The views of a scene show one set of named points, each view turned or mirrored, and shifted as a whole, with a little noise and some points left out.

Scene 1
View 1
(199): [ 13  12  14  -4  20   0  -8 -12  28  17   5 -14   0 -16 -26   1  -6 -21
  12   4]
(142): [ -5   4   7  -1  13 -15  12  -1  23  13   9 -17   0 -12  -6  12  -5 -21
   8   1]
(148): [  0  10   8 -13   6  14  11   2  23  21   3 -11   1   0 -15  10  -2 -23
  -1   7]
(160): [  1   6  15   8  26 -12  11  -1  35  25   5 -27   7 -34  -8   7 -18 -31
   7  11]
(169): [-32 -11   7  -5   5 -11  22 -12   5   6  11 -20   5   1   9  21   9 -19
   7  -3]
(20): [-23  -3   7 -13  -1  20  22  -1   6  19   7 -14   4  13  -1  19   5 -23
  -6   4]
(13): [-28  -3   4 -15  -4  12  25   1   6  13   6 -10   3  16   6  22  10 -22
  -4  -1]
(139): [ -8  -2  10  -1  18 -12   7 -16  17  12   9 -23   3 -14 -10  10  -1 -21
  14   2]
(138): [-11   0  10 -20   3  35   9 -13   2  22   4 -15   5  15 -16  11  10 -23
  -2  11]
(152): [-25  -1   3 -18  -5  27  24   3   6  20   7 -11   5  18   1  20   8 -23
  -8   7]
(183): [ -3   9   6 -14   2   7   9   3  20  17   7  -8  -1   7 -12  13   2 -16
   1   3]
(184): [-19 -11  10 -10   7  -1   7 -27   0   4  11 -18   2   3  -7  13  12 -14
  12  -2]
View 2
(199): [ 12   2   8  -3 -14 -20  14  -7 -27  -2  17  -6  -3  -3  15  15   2   3
 -13  24]
(169): [  0 -17 -14 -18  21  12 -26   5 -19   3  -2 -17 -23 -14   1   0 -18  24
 -13  -5]
(20): [-19   6 -15 -11   2   7  -7  10 -15 -33  19 -11 -22   1  -5  -2 -22  14
 -17  15]
(184): [-11   5 -12 -16  12   5   5   7 -17   3  12 -20 -17  -9  -4   5 -15  19
 -10   8]
(152): [-26  10 -16 -11   0   6  -6  11 -13 -43  18  -9 -24   8  -9  -3 -25  13
 -20  16]
(13): [-18   0 -17 -15   6  12 -12  12 -15 -35  17 -13 -23   5  -6  -5 -21  16
 -18  11]
(183): [ -6   5  -2 -12  -9  -2   1   4 -15 -26  22  -9 -13   5   2   0  -3   6
 -15  21]
(142): [  8  -9   2  -8  -2  -4 -14  -3 -24  -8   8  -7 -12  -2  11   4  -6   9
 -15  14]
(138): [-26  20 -14  -4   2  -3  18   9 -20 -33  22 -12 -16   2  -4   9 -22  11
 -17  23]
(148): [ -7   6  -4  -5 -12  -8   2   2 -20 -31  20  -5 -13   4   4   6  -8   5
 -18  23]
(139): [ -4  -4  -6  -4   8  -7  -7  -1 -31  -7   2  -6 -12 -12   7  14 -17  15
 -15  17]
(160): [ 13 -11   9   0 -14 -19 -12 -12 -32 -16   8   4  -7  -3  18  12  -4   5
 -18  25]
View 3
(183): [ 15   5  19   6   0   1 -13   4   7  -7   1 -17   0  11 -28   2   2  -1
  -4  -2]
(160): [ 21   1   4  25  -6  -5 -31   7   5   5 -11 -29  -2  21 -41  21  15  -8
  12 -12]
(142): [ 13   4   1  16  -2  -1 -17   3   1   4  -2 -27  -6  19 -35   6  24  -9
  -1 -11]
(13): [  1  15  15 -10  13  24 -15   4   8   0  12 -21  -8   0 -17 -10   4  -1
  -2   7]
(148): [ 21   6  20  10   1   4 -20   7   7  -5  -3 -20   3  11 -31  10  -3  -2
   3  -2]
(169): [  6  14   0  -7  11  15 -16   7  -4   7  17 -27 -21  11 -18  -7  29 -11
  -5   1]
(139): [ 24   5  -1  10   5  -2 -20   8  -3   4   4 -26 -14  24 -32  11  29 -11
  -5  -7]
(20): [ 10  13  15 -10  14  20 -20   9   8  -2   8 -20 -10   0 -19  -1   3   1
   0   7]
(184): [ 26  10   8  -6  18   6 -12   7  -6   0  17 -18 -16  19 -18   1  21  -8
 -17   3]
View 4
(20): [ -1   4 -28  11 -17   0   2  12   4  -5   5   5 -18   4 -22  10  -3 -14
 -15  13]
(138): [ -6   7 -17  14  -2   7  14  -9   0 -11  15  -4 -28   0 -25   4  -8 -25
  -8   5]
(142): [-21   0  -2  23   8  -5  22  13  19  -6  -3  16   7 -22 -11  -9 -20 -22
  13   8]
(199): [-23   9  -4  29  16   8  34  -3  19 -20   1   6  -7 -24 -10 -24 -24 -33
  17   4]
(148): [ -6  10  -8  17  12   0  17  -2  10 -13   8   4 -14 -14 -24  -2 -18 -26
   8   6]
(183): [ -1   7 -13  15   4  -3  16   5  11 -15   1   9  -9 -14 -21  -6 -15 -24
   5   9]
(13): [  2   0 -19  12 -12  -7   1  12   6   2   3  10 -10  -3 -24  13  -9 -11
  -8  15]
(160): [-24  -3   9  26  22  -2  32  -1  17  -2   3   8   0 -28 -13 -12 -30 -25
  23   8]
(169): [-25  -9 -20  23 -17  -2   7  26  16   6  -3  18  -1  -6 -11   4  -7 -10
  -4  16]
(139): [-34  -2  -7  30   1   5  26  14  21  -3   0  11   0 -19  -8 -12 -17 -23
   9   9]
(152): [  8   3 -20   8  -5  -8   2   2   1  -3   8   5 -18  -1 -30  17  -9 -14
  -8  13]

In a view up to two points have been moved. Name them for each view, in the order of its rows, or write none.
view 1: (160)
view 2: (169), (139)
view 3: none
view 4: (20)
